Each row is a point on a tangle of strands that fork, close into loops and nearly touch. The rows are in no order.
Points whose rows are less than 95.2 apart are linked; no others are. Some points are linked to none.
Zasa: -2, 11, -5, -22, -1, 2, -21, -27, -42, -18, 15, -1, -34, 33, -18, -38, -20, -13, -18, 25, -7, -54, 26, -2, -6, 4, 45, 18, 20, -41, 13, 0, -14, -2, 17, 11, 2, -13, 4, 32, 1, 8, -2, 23, 15
murip: 8, 11, -7, 12, -12, 1, 27, 37, -20, 38, 18, 3, -49, 33, -3, 3, -7, -4, 2, -21, 10, -59, -17, -39, -10, 7, -5, 23, -37, -8, -30, 8, 55, -16, 24, 4, 7, -10, 9, -51, 11, -42, 28, 9, -8
pidag: 17, -27, -17, -38, -30, -31, 12, 4, 13, 23, -24, -3, -8, 15, 10, 27, -12, 15, 31, -27, -16, -32, -3, 1, 9, 3, -30, 13, -12, 29, 28, -8, 9, 3, 12, 28, 12, -12, -12, 3, -4, -10, 9, -4, -14
dekap: 17, -6, -12, 28, 13, -2, -21, 1, 11, -19, 4, -11, 1, 2, 0, 16, -6, -12, -39, 22, 21, 26, -10, -9, -7, -7, 6, -31, 8, 9, -1, -9, -26, -18, 18, -17, 13, 1, -12, -6, -5, -5, 24, 2, 22
vezan: 11, 5, -8, -10, 11, 1, -35, -19, 9, 5, 3, 12, 10, -27, 9, 47, 10, 7, 9, 2, 5, 3, -16, 5, 37, 5, -4, -9, 18, -19, 31, 34, -35, 7, 17, 18, -1, -27, 20, 19, -9, -13, -40, 4, 0
nafo: -27, -3, 6, 24, -1, 7, 36, 45, 5, 5, 8, 2, 6, 17, 21, 49, -4, 11, 44, -17, 6, 29, -41, -32, 11, 4, -36, 1, 11, 46, -21, 13, -9, 22, -5, -35, 3, 26, 17, -32, 21, -36, -9, -33, 17
Vezin: 20, 7, -27, -20, 5, 12, 18, -20, 27, -8, -2, -5, -25, -2, -8, -55, 20, 2, -37, 0, 34, 25, 5, 5, -28, 6, -1, 7, -34, -7, -20, -7, 1, 4, 15, 23, 26, 6, -33, -15, 15, 35, 47, -47, -32
div: 15, 15, -3, 34, 1, -9, 20, 34, -33, 51, 16, 8, -21, 10, -11, 18, -1, 12, 18, -27, 2, -46, -17, -26, 8, 11, -1, 12, -56, -8, -10, 23, 42, 4, 17, 0, -10, -12, 9, -24, 5, -46, 12, 23, -10
Peg: 11, -10, -20, 1, 19, 6, -5, -9, 20, -19, 6, -17, -12, 0, 16, -7, 13, -11, -50, 23, 25, 45, 5, 10, -19, 0, -5, -12, 17, 19, -7, -19, -14, -6, 9, 7, 15, 5, -21, -2, 11, 8, 28, -12, 0
Duf: -1, -24, -5, -22, -32, -14, 32, 19, 1, 8, -24, -20, -18, 48, 30, -3, -18, -3, 41, -29, -6, 5, -1, -14, -7, 8, -33, 0, 10, 56, 4, -9, 8, 12, -6, -4, 15, 40, -10, -36, 16, -16, 36, -29, -2
dup: 13, -24, -14, -34, -35, -23, 25, 3, 18, 30, -16, -11, -12, 31, 34, -4, -33, 28, 22, -56, 9, -2, 0, -3, -36, 16, -31, 1, -14, 48, 37, -17, 19, 7, -5, 37, 6, 14, -19, -50, 9, -10, 54, 3, -33
vulof: 16, -3, -13, -38, 5, -7, 14, -27, 30, 0, -23, -25, -22, 21, -12, -46, 24, 12, -10, -4, 8, 9, 25, 4, -14, -1, -23, 9, -33, -19, -4, -13, 1, -7, 26, 32, 34, 4, -27, -2, 26, 32, 26, -48, -26
kado: -20, -5, 29, -21, -17, 16, -7, -22, -14, 2, 5, -8, 26, -9, -31, -41, 13, 9, 15, 12, -47, -30, 23, 16, -3, -7, 28, -5, -1, -37, 4, -9, 6, 1, -18, 0, -7, 4, 0, 37, -13, 31, -30, 0, 0
Pek: -4, 24, -20, 23, 4, 8, -22, 4, 11, 17, 28, 14, -16, -37, 10, 13, -10, -6, -19, -9, 41, -9, -35, -7, -7, 8, 29, 0, 7, 0, 12, 38, 7, -20, 15, 12, -17, -11, 16, -40, -25, -40, 23, 31, 3
Zuris: -29, -4, 9, -20, -19, 10, 21, 16, 11, -10, 15, -10, -15, 9, 25, 38, -7, -16, 23, -12, -3, 8, -17, -12, 13, 4, -15, 8, 41, 20, -22, 5, -19, 25, -9, -47, 3, 8, 26, -15, 28, -28, -24, -26, 25
disu: 6, -15, 1, 12, -8, -2, 14, 28, -14, -29, 11, -15, 24, 22, 28, -20, -23, -14, -15, 5, -6, 31, 11, 24, -17, -4, 10, -24, 33, 40, 15, -25, -13, 3, -31, -37, -16, 28, -9, -18, -6, -19, 14, 9, 21
Dure: -14, -4, 33, -25, 5, 18, 4, -12, 12, 7, -12, -4, 32, -19, -18, -33, 27, 5, 23, 2, -36, -1, 14, 23, 4, -10, 18, -7, -4, -20, -3, -11, 3, 27, -20, 11, -11, -3, 8, 29, -7, 41, -31, -8, -17
korok: 12, 4, 3, 43, 15, -3, -11, 2, 28, 16, 6, 17, 38, -39, -10, -7, 15, 10, -7, 16, -3, 37, 0, 16, -9, -3, 5, -23, -13, -6, 13, 11, 2, -10, -34, 22, -24, 4, -7, 11, -28, 26, -5, 23, -14
pafur: -13, 0, 9, -13, -21, 1, 30, 43, -30, 8, 5, 7, -7, 20, 3, 22, -28, -7, 23, -30, -18, -32, -1, -5, 5, 8, 2, 9, 2, 17, -10, 14, 9, 14, -3, -51, -4, 17, 14, -15, 12, -45, -21, 12, 34
lutuv: 8, 4, 0, -20, 5, 11, -21, -24, 23, -5, 13, 8, -4, -38, 10, -36, 19, 1, -18, -8, 10, 11, 23, 30, -22, 5, 16, 8, 10, -7, 31, 15, -14, -3, 6, 37, -24, -10, 1, 4, -1, 18, 21, 14, -17
Kerer: -6, 22, -1, 32, 14, -7, -9, 10, -26, -3, -13, 6, 9, 35, -51, 12, -15, 7, -3, 14, 6, -28, 3, -20, 18, -26, 2, -7, -40, -41, -21, 12, 12, -21, 7, -10, 17, -2, 3, 21, -4, 4, -7, 0, 22
Val: -24, -10, 4, 9, 6, 0, 11, 22, 8, -7, 7, 6, 4, -6, 12, 46, 1, 1, 17, -6, 4, 12, -20, -13, 16, 1, -18, -9, 12, 34, -2, 15, -10, 1, -2, -43, -3, 9, 14, -20, 11, -38, -12, -7, 25
razo: 21, -3, -10, -35, 5, -8, 15, -13, 37, 8, -31, -14, 3, 14, -6, -33, 35, 15, 0, -6, -2, 23, 21, 23, -6, 6, -31, -9, -29, 9, 2, -18, -6, 2, 10, 31, 26, 14, -31, 11, 12, 42, 11, -41, -40
musod: 7, 16, 1, -16, 12, 7, -25, -39, 7, -7, 26, 15, 0, -19, -5, -27, 8, -7, -4, 18, 6, -14, 11, 14, -6, -1, 34, 14, 14, -30, 34, 13, -20, -10, 4, 47, -31, -12, 13, 23, -13, 37, -4, 23, -9
zapus: 4, 19, -4, 39, 6, -18, 18, 37, -17, 34, 2, 20, 19, -4, -24, 24, -13, 21, 21, -24, -15, -39, -10, -10, 14, 7, 5, 1, -55, -8, 4, 16, 33, -23, 7, 0, -13, 1, -2, -1, -6, -22, -1, 36, 3
vini: 16, -2, -15, -21, -13, -4, -7, 12, 4, -10, 15, 0, -27, 2, 38, 11, -15, -16, -12, -25, 20, 9, -7, -2, -12, 24, -3, 4, 40, 33, 17, 8, -16, -7, 16, -7, 1, -6, 4, -34, 10, -57, 35, 12, 12
Tunu: 8, -4, -13, 6, 24, 11, -31, -14, 30, 0, -5, 14, 4, -51, 5, 46, 29, 3, 4, 16, 21, 35, -19, -5, 25, -5, -27, -12, 20, 0, 7, 24, -24, 7, 1, 21, -1, -16, 9, 8, -7, -7, -29, -9, -11
bifon: 3, -21, -9, -59, -33, -21, 20, -11, 29, 11, -38, -12, -7, 25, 8, 20, -1, 24, 51, -12, -27, -20, 8, -2, 12, 6, -48, 3, -7, 21, 17, -11, 5, 20, 0, 20, 14, 7, -10, 10, 21, 4, 5, -29, -11
bera: 7, -1, -1, 37, 16, -1, -4, 17, 24, 14, -9, 13, 22, -19, -17, -10, 8, 13, -4, 15, 0, 17, -5, -2, -6, -9, 5, -24, -16, 9, -1, -2, 10, -19, -14, 2, -6, 12, -9, 2, -21, 5, 12, 4, -3
sokav: -7, 7, -15, 4, 7, -2, -20, -2, -10, -12, 5, 3, -17, 0, 0, 24, -12, -9, -10, 15, 23, -11, -18, -8, 11, -4, 1, 2, 3, -20, -13, 19, -15, -11, 25, -10, 9, -19, 6, -5, 5, -3, -13, -1, 9
bami: -36, -14, 25, 40, 13, 0, 27, 30, 11, 10, -9, 16, 49, -2, -14, 17, 23, 19, 43, -6, -37, 37, -4, -4, 25, -16, -29, -20, -21, 30, -9, -11, -2, 11, -33, -22, -6, 34, -1, -1, -4, 15, -27, -15, -4
daf: -6, 8, 7, 15, 21, 19, 6, -15, 13, -6, 2, -9, 11, -29, -10, -25, 15, -8, -11, 9, 22, 19, -7, 7, -18, -16, 13, 5, -9, -17, -35, -19, 14, 0, -18, 8, 14, -9, -8, 0, -8, 44, -8, -11, -2
Tevub: 10, -10, 21, -21, 10, 7, -3, -17, 32, 17, -18, -10, 22, -22, -4, -15, 33, 19, 15, 6, -21, 16, 8, 22, 11, -9, -10, -13, -10, -12, 5, 3, -2, 12, -6, 27, -5, -4, -6, 29, -7, 33, -21, -13, -30
Nabov: -8, 4, 18, 15, 10, 10, -4, -24, 3, -3, 30, 20, 18, -65, 30, 0, 22, -9, -24, -2, 3, 31, -6, 31, -25, 12, 9, -4, 42, 17, 5, 1, 3, 4, -35, 0, -25, -1, 20, 3, -15, -4, -15, 19, -18
tari: -26, 16, 24, -9, -6, 12, -4, -33, -23, -15, 8, -6, 9, 7, -42, -51, -16, -7, -1, 28, -18, -29, 20, 0, -13, -20, 38, 22, -3, -53, -17, -13, 17, -11, -11, 5, -9, -4, 2, 31, -8, 49, -20, 6, 10
marab: -4, -18, 20, -8, -13, -5, 13, 7, 0, 4, -24, 0, 22, 21, -12, 22, 5, 16, 29, -2, -46, -1, 11, 2, 23, -4, -11, -11, -2, 3, 10, 3, 4, -1, -12, -13, 7, 15, -2, 35, -3, 3, -33, -3, 6
Legi: 4, -13, 15, -13, -14, 4, 15, 14, 12, 12, -11, -13, -21, 15, 6, -5, -6, -3, 13, -10, 2, -24, -11, -10, 4, 9, -7, 5, -2, 15, -10, 2, 13, -13, 11, -6, 6, 8, -3, -27, 11, -19, 27, -14, 0
mabu: -35, -17, 24, 4, -9, 8, 37, 42, 2, 6, -7, -8, -9, 30, 8, 22, -7, -8, 42, -13, -9, 4, -25, -35, 8, 3, -22, 13, 8, 35, -33, 2, 31, 12, -7, -27, 11, 27, 10, -42, 31, -16, -6, -39, 0
tiden: -24, 10, 12, 7, -2, 2, 6, -3, -38, 3, -11, -7, 0, 25, -47, 3, -8, 7, 1, 15, -6, -39, 16, -25, 16, -25, -6, 16, -30, -53, -47, 21, 36, -16, 8, -14, 13, -9, 16, 27, 17, 0, -24, -6, 15
Zad: 3, -13, 17, -17, -1, 5, 1, 12, 11, -15, -15, -19, -3, 12, -13, -16, -5, -1, 6, 11, -8, 2, 4, -5, 5, -8, -2, -9, -3, 0, -22, -7, 6, -15, 6, -13, 10, 14, -15, 5, 5, 2, 8, -20, 2
saz: -35, -16, 8, -16, -18, 11, 32, 30, -18, 0, -11, -11, -27, 37, -4, 33, -9, 3, 34, -13, -1, -27, -17, -51, 10, 6, -26, 23, 14, 11, -62, 7, 32, 17, 20, -42, 20, 5, 15, -29, 49, -21, -14, -42, 15
lufu: 19, -9, -14, 31, 18, 1, -11, 3, -17, -24, 14, -12, 0, 13, -8, -8, -14, -18, -48, 37, 2, 12, 1, -2, -17, -17, 28, -6, 16, 4, 4, -31, -17, -12, 4, -32, 14, -5, -6, 6, 4, 20, 23, 16, 31
Nera: -18, 23, -8, 2, 15, 6, -24, -21, -21, -8, 1, 2, -5, 4, -22, 23, -8, 4, 14, 15, 30, -30, -13, -13, 37, -10, 9, 19, -6, -44, -14, 20, -2, 3, 20, -4, 6, -25, 19, 26, 0, -3, -42, -5, 8
Ger: 3, 4, 8, -13, -2, 8, 3, -22, 25, 1, 8, 12, 6, -55, 33, -27, 24, 0, -27, -9, 7, 30, 18, 40, -29, 23, 8, 7, 26, 21, 25, 5, 3, 10, -16, 32, -34, 0, 18, 8, -7, -2, 5, 17, -32
Kol: 24, -1, -20, -16, 2, -14, -17, -21, 42, 18, -21, 3, -5, -16, 7, -14, 11, 15, 2, -3, 17, 13, 2, 5, -14, 9, -10, 3, -21, 3, 29, 15, -8, -6, 24, 51, 1, -15, -15, -19, -10, 8, 33, -2, -35
ledab: -13, 5, -5, -21, -2, 21, -17, -19, -6, -10, 7, -13, -34, -10, -4, -5, 0, -9, -6, 2, 35, -11, -2, -1, 7, -5, 12, 22, 16, -6, -10, 12, -5, -6, 35, 1, 4, -23, 11, -15, 14, -7, -6, -12, 8
mifo: -11, -3, 13, 35, 15, 2, 5, 3, 38, 15, -1, 21, 41, -49, 15, -16, 39, 1, -6, -9, -6, 47, -18, 21, -6, 0, -7, -35, -3, 20, -5, -9, 7, 15, -47, 8, -20, 14, -6, 13, -20, 10, -6, 10, -25
folo: 0, -3, 5, 38, 21, 5, 6, -5, -17, -13, -5, -6, 39, -23, -16, -17, 12, -21, -32, 15, -27, 29, 11, 6, -26, -14, 8, -8, 3, -14, -32, -54, -6, -11, -36, -26, 12, -13, -31, 12, -12, 51, -5, 5, 11
kabol: 6, -2, -15, -15, 5, 6, -22, -19, -26, -18, 17, 9, -13, 14, -8, -15, -22, -16, -27, 21, -6, -27, 18, 7, -10, 8, 40, 5, 21, -17, 24, 3, -35, -6, 10, -1, -14, -23, 13, 23, -3, 1, 5, 34, 17
mot: 3, -14, 9, -32, -19, -1, 13, 7, 16, 0, 15, -14, -34, -4, 28, -10, 2, -7, -2, -22, 14, 0, 4, 3, -23, 18, 2, 18, 25, 24, 8, 3, 6, -5, 18, 0, 2, 2, -2, -32, 10, -33, 30, -2, 3
toz: 3, 14, -19, 16, 7, 13, 2, -20, 27, 2, 3, -9, -15, -16, -4, -40, 11, -5, -25, 10, 35, 24, -16, 3, -22, -11, 13, -4, -28, -15, -31, -9, 4, 5, -1, 27, 15, 4, -24, -9, -6, 58, 34, -26, -29
vakof: -7, 15, -3, 39, 41, 12, -38, -15, -26, -30, 5, 14, 30, -22, -18, 24, 8, -7, -37, 32, -11, 31, -1, -3, 7, -14, 12, -3, 4, -24, -1, -18, -23, -6, -15, -15, 0, -21, 0, 18, -19, 32, -28, 16, 20
biso: -29, -8, 20, 41, 22, 1, 23, 21, 25, 18, -3, 26, 59, -28, -1, 7, 32, 0, 22, -6, -19, 52, -9, 8, 6, -9, -23, -22, -2, 33, -10, -14, 5, 25, -55, -13, -18, 19, -5, 4, -10, 10, -28, -4, -6
piga: 17, 4, -4, -6, -21, -15, 11, 11, -37, 29, 9, -12, -58, 26, 5, 3, -9, -4, -10, -20, 13, -60, -7, -27, 11, 10, -9, 19, -22, -26, -20, 7, 32, -5, 33, 6, 15, -18, 1, -29, 16, -39, 25, 7, -11
Mafim: 6, -2, 10, 36, 12, 8, 2, -5, -13, -19, 13, -17, 23, 2, -2, -28, -2, -19, -43, 20, -3, 17, 8, -4, -42, -14, 21, -6, 8, 2, -22, -35, 6, -23, -16, -35, 9, -2, -24, -5, -7, 35, 27, -1, 19
Zuk: 20, -6, -1, -35, -41, -26, 21, 15, -43, 3, -2, -13, -34, 40, 4, 1, -18, -9, 14, -15, -31, -57, 13, -12, 11, 18, -5, 0, 7, 8, 0, 3, 7, 13, 13, -24, 13, 10, -5, 15, 2, -49, -5, 14, 14
gudo: 3, 11, 9, -20, -47, -10, 28, 33, -50, 2, 22, -3, -18, 34, 4, 4, -33, -11, 9, -36, -34, -41, 15, -3, 6, 28, 0, 9, 0, 16, 9, 5, 14, 26, 2, -51, -10, 17, 11, 12, 1, -53, -12, 15, 32
fet: -2, -20, 21, 20, 7, -7, 18, 26, 1, 4, -34, 4, 35, 14, -26, 14, 8, 22, 22, 5, -37, 25, 5, -8, 16, -25, -23, -19, -26, 7, -11, -15, 8, -5, -9, -28, 17, 19, -13, 17, 8, 9, -25, -19, 3
penov: 16, 7, -3, 5, -14, -15, 3, 31, -18, -15, 24, 2, -8, 12, 29, -3, -25, -18, -21, -14, 4, -1, -7, 16, -13, 12, 19, -5, 37, 36, 23, -1, -5, -9, 5, -29, -12, 9, 12, -23, 0, -59, 24, 25, 31
tabo: 10, -1, 8, 6, -6, -23, 30, 43, -30, 18, -4, 12, 6, 4, -13, 22, -17, 5, 13, -21, -18, -36, 4, -5, 8, 7, 0, 0, -30, 7, 11, 8, 23, -3, 6, -28, -4, 7, 7, -1, -6, -43, -6, 28, 16
tezi: 17, 3, 1, 4, -11, -7, -19, -5, 17, -1, 24, 4, -8, -12, 12, -37, -2, 4, -28, 3, 13, -7, 10, 24, -32, 7, 35, 3, 0, 11, 19, 7, -3, -21, 10, 25, -21, -4, -2, -18, -9, 9, 42, 16, -5
Boro: 1, 31, -14, -10, 19, 6, -42, -24, -19, -2, 3, 21, 6, -3, -11, 34, 4, -2, 12, 5, 31, -23, -14, -5, 50, 11, 2, 4, 7, -53, 6, 35, -24, 4, 24, 14, 4, -27, 21, 32, -3, 0, -31, 6, 0
Faru: 4, 35, 2, -17, 0, -2, -25, -35, 6, 4, 16, 18, -11, -15, -13, -35, 2, -9, 12, 8, 25, -38, -5, 8, 6, -6, 40, 25, -9, -49, 15, 24, -7, -13, 16, 44, -31, -9, 18, 3, -9, 24, 11, 26, -7
Kuf: 15, -4, 1, 3, -7, -15, -7, -1, 35, 17, -7, 7, 0, -5, 12, -31, -9, 19, -4, -11, 18, 3, -1, 14, -16, 12, 7, -4, -17, 14, 31, 4, 11, -11, 7, 37, -11, 5, -16, -18, -17, 6, 44, 10, -33
feri: 19, -6, -28, 23, 1, -4, -19, 1, 36, 21, -7, 20, 11, -31, 22, 28, -1, 18, 4, -14, 18, 30, -24, 4, 9, 11, -17, -21, 2, 23, 33, 25, -6, -11, 6, 34, -14, -14, 5, -17, -23, -26, 26, 16, -18
Tigam: 8, 28, -16, 28, 14, -22, -26, -10, -30, -14, -17, 19, 8, 44, -33, 24, -18, 2, -7, 18, 11, -30, 3, -20, 43, -5, -2, -7, -38, -54, -3, 22, 1, -9, 14, 3, 20, -4, 6, 42, -1, 7, -8, 9, 9
kepas: 8, 11, -24, -4, 10, 10, -23, -26, 46, 17, -10, 4, -15, -27, 11, 13, 15, 16, 5, -2, 37, 15, -17, -5, 11, 4, -18, 0, -16, -16, 19, 24, -16, -4, 22, 54, -1, -9, -6, -12, -15, 10, 10, -9, -25
Komi: -28, 18, 5, 4, -16, 5, -9, -37, -54, -28, 0, -2, -13, 27, -42, -21, -24, -7, -6, 13, 7, -48, 15, -16, 20, -15, 7, 25, -12, -78, -37, 11, 31, 10, 13, -18, 15, -18, 11, 36, 16, 15, -31, 0, 17
nulib: -4, -10, -6, -22, -29, -21, 45, 17, 9, 23, -17, -19, -12, 39, 34, -20, -23, 15, 38, -47, 2, 3, 6, -5, -28, 19, -32, -10, -9, 50, 12, -10, 33, 17, -10, 18, -6, 30, 0, -56, 6, -5, 45, -25, -32
Leb: -6, -13, 14, -4, -11, 3, 10, 14, 14, 1, 1, -1, 7, -19, 33, -3, 7, -2, 14, -14, -8, 19, 10, 23, 6, 3, 2, -3, 23, 37, 22, -2, -11, 8, -21, -6, -15, 25, 4, -10, 4, -17, 2, -2, -2
mulen: -26, 5, 19, 41, 19, 18, -15, -20, -9, 1, 35, 23, 24, -71, 17, 27, 22, -21, -24, 0, -4, 41, -16, 18, -17, -5, -6, 8, 26, 8, -8, -3, -5, 7, -52, -3, -15, -24, 25, 0, -9, 4, -45, 5, -17
selu: 8, -25, -21, -40, -42, -28, 32, 13, 9, 33, -14, -9, -12, 34, 28, 21, -30, 26, 38, -48, -5, -28, -12, -1, -9, 15, -39, 22, -9, 46, 29, -23, 22, 17, -13, 35, -4, -7, -2, -29, 9, -24, 18, 15, -9
Gokam: 8, -5, 1, 7, -20, 0, 14, 28, -17, -16, 20, -1, 17, 13, 32, -9, -28, -21, 5, -13, -10, 14, 18, 22, -8, 17, 21, -9, 40, 36, 39, 6, -10, 6, -29, -28, -43, 18, 16, -7, -13, -37, 4, 33, 25
rin: -33, -6, 13, -27, -14, 19, 23, 27, -5, -10, -1, -6, -21, 31, 12, 43, -11, -4, 33, -10, -8, -10, -27, -25, 14, 2, -27, 39, 24, 15, -49, 7, 6, 28, 5, -53, 17, -5, 25, -16, 39, -24, -46, -34, 24
vareb: -18, 41, -5, -3, 10, 10, -25, -50, 22, -4, 8, 29, -15, -24, -13, -18, 6, -3, 1, 19, 46, -10, -19, -1, 14, -17, 31, 25, -19, -36, 1, 22, 10, -8, 15, 46, -16, 2, -8, -12, -5, 42, 17, 12, -22
nusel: 8, 5, -15, 15, 12, 5, -21, -17, -28, -30, 20, -6, -21, 17, -10, -3, -23, -23, -50, 36, 15, -11, 13, -6, -19, -11, 45, 10, 21, -14, 6, -6, -28, -15, 16, -17, 14, -20, 3, 9, 7, 21, 18, 21, 29
Riz: 5, -6, -16, -32, 8, 12, -13, -18, 9, -12, 6, -18, -22, 1, 13, -11, 12, -10, -32, 10, 15, 12, 17, 16, -4, 11, 2, 7, 22, 4, 1, -9, -18, -5, 19, 15, 10, -7, -2, 4, 8, 1, 10, -10, 4
tov: 6, 29, -26, -7, 14, 14, -33, -40, 18, -9, 4, 12, -24, -22, 2, 2, 13, -4, -1, 12, 51, 10, -13, -4, 7, -2, 11, 12, -2, -23, 3, 21, -18, -3, 26, 52, -3, -6, 9, 2, -1, 19, 6, 1, -22
tuma: 1, -12, 2, 26, 13, -12, 4, 39, -7, -14, -24, 0, 34, 19, -24, 16, 1, 17, 7, 18, -35, 30, 13, -4, 17, -10, -1, -40, -23, 13, -1, -16, -2, -21, -16, -33, 9, 34, -22, 15, 2, 2, 1, 3, 16
vuzir: 13, -5, 10, 2, -2, -9, -12, 9, 6, 4, -21, -5, 9, -4, -13, 8, 2, 10, 15, 9, -14, -3, 8, -6, 15, -13, 5, -21, -9, -8, 12, -6, -3, -19, 0, 2, -1, -2, -3, 12, -11, 4, -4, 9, -3
kesuk: -4, -4, 7, 8, 19, 11, -22, -4, 17, -4, -2, 1, 22, -57, 0, 28, 29, 0, -7, 11, -2, 41, -8, 9, 9, -15, 0, -18, 18, -4, -4, 4, -18, 14, -15, 3, -10, -12, 7, 10, -14, 3, -46, -10, -5
Gutal: 7, -17, -2, -34, -37, -20, 33, 5, 16, -6, -33, -29, -15, 46, 29, 8, -10, 9, 49, -19, -26, 3, 22, 11, 2, 7, -43, 0, 8, 43, 9, -13, -20, 11, -3, 3, 6, 29, -12, 5, 23, 5, 8, -27, 1
duse: -4, 1, -7, 17, 26, 4, -21, 23, -14, -20, 8, 1, 4, 8, -11, 35, -12, -5, -23, 14, 11, 5, -9, -11, -1, -8, -2, -15, 1, -5, -2, 8, -20, -14, 20, -38, 14, -14, 4, 1, -10, -18, -20, 5, 30
Nesi: 28, -15, 6, -27, 2, -5, 3, -9, 30, 11, -34, -8, 24, 1, -12, -43, 32, 21, 5, -2, -19, 9, 18, 17, -2, -8, -4, -25, -27, -12, 4, -19, -6, 6, -4, 33, 9, 8, -30, 22, -9, 40, 12, -28, -32
zav: 22, -1, -9, -38, -24, -18, 3, -1, -38, 12, 5, -21, -59, 32, 8, -6, -10, -5, -10, -13, -8, -65, 13, -13, 7, 26, -4, 20, 10, -11, 1, -3, 13, 4, 44, -1, 11, -25, -5, 1, 1, -49, 14, 9, 5
Pize: -3, 16, 0, 24, 26, 19, -27, -22, -5, -21, 12, 1, 11, -31, -7, 1, -2, -10, -17, 33, 25, 11, -10, -1, -1, -18, 22, 5, 2, -24, -4, 1, -14, -2, -13, 9, -2, -16, 3, 12, -15, 40, -3, 1, -1
fanep: -9, -7, 12, 35, 33, 7, -5, 4, -16, -16, 3, -1, 33, -16, -20, 16, 1, -2, -17, 25, -23, 33, 1, 3, -9, -13, 5, -7, 2, -16, -10, -29, -12, -3, -19, -26, 16, -12, -16, 9, -14, 27, -32, 5, 15
dizo: -9, -1, 4, 26, 30, 18, -28, -27, -8, -4, 5, 14, 22, -65, 18, 47, 27, -7, -20, 13, 5, 54, -12, 9, 0, -2, -18, 8, 32, -3, -10, -7, -24, 25, -34, -8, -8, -29, 23, 7, -7, 2, -62, -5, -9
lave: -7, -14, 14, -12, 13, 17, -9, -15, -10, -19, 6, -7, 20, -6, 6, -39, 6, -16, -31, 17, -50, 2, 30, 22, -29, 7, 30, -2, 26, -4, 4, -50, -9, 11, -20, -13, -9, 7, -12, 30, -14, 36, -16, 11, 11
nuziz: -12, 21, -3, -9, -11, -9, -20, -43, -51, -17, 7, 10, -23, 43, -30, -27, -24, -6, -4, 22, -9, -61, 28, -14, 24, 0, 16, 14, 4, -61, -8, 14, 7, 9, 16, 2, 5, -7, 14, 51, 4, 10, -15, 19, 5
pabi: 19, -21, 2, 26, 0, -11, 15, 36, -3, -13, -8, -3, 29, 16, 4, 0, 0, -9, -12, 11, -21, 47, 8, 11, 5, -4, -2, -30, 1, 41, 6, -32, -13, -4, -25, -27, -6, 34, -19, -4, -7, -12, 5, 4, 20

A piece is all that can be reached along the links. How many separate loops has the piece of each point below (a circle has one, a figure eight two, a Y none), and how many tips (points with one link)?
duse | loops 2, tips 2
bifon | loops 1, tips 0
div | loops 1, tips 0
Legi | loops 2, tips 0
nafo | loops 1, tips 0

How many points has the smallest loop of links through each point below? Write - if it is on no loop.
zapus | 9
bifon | 7
disu | 12
mabu | 6
ledab | 6
marab | 8
nusel | -
musod | 9
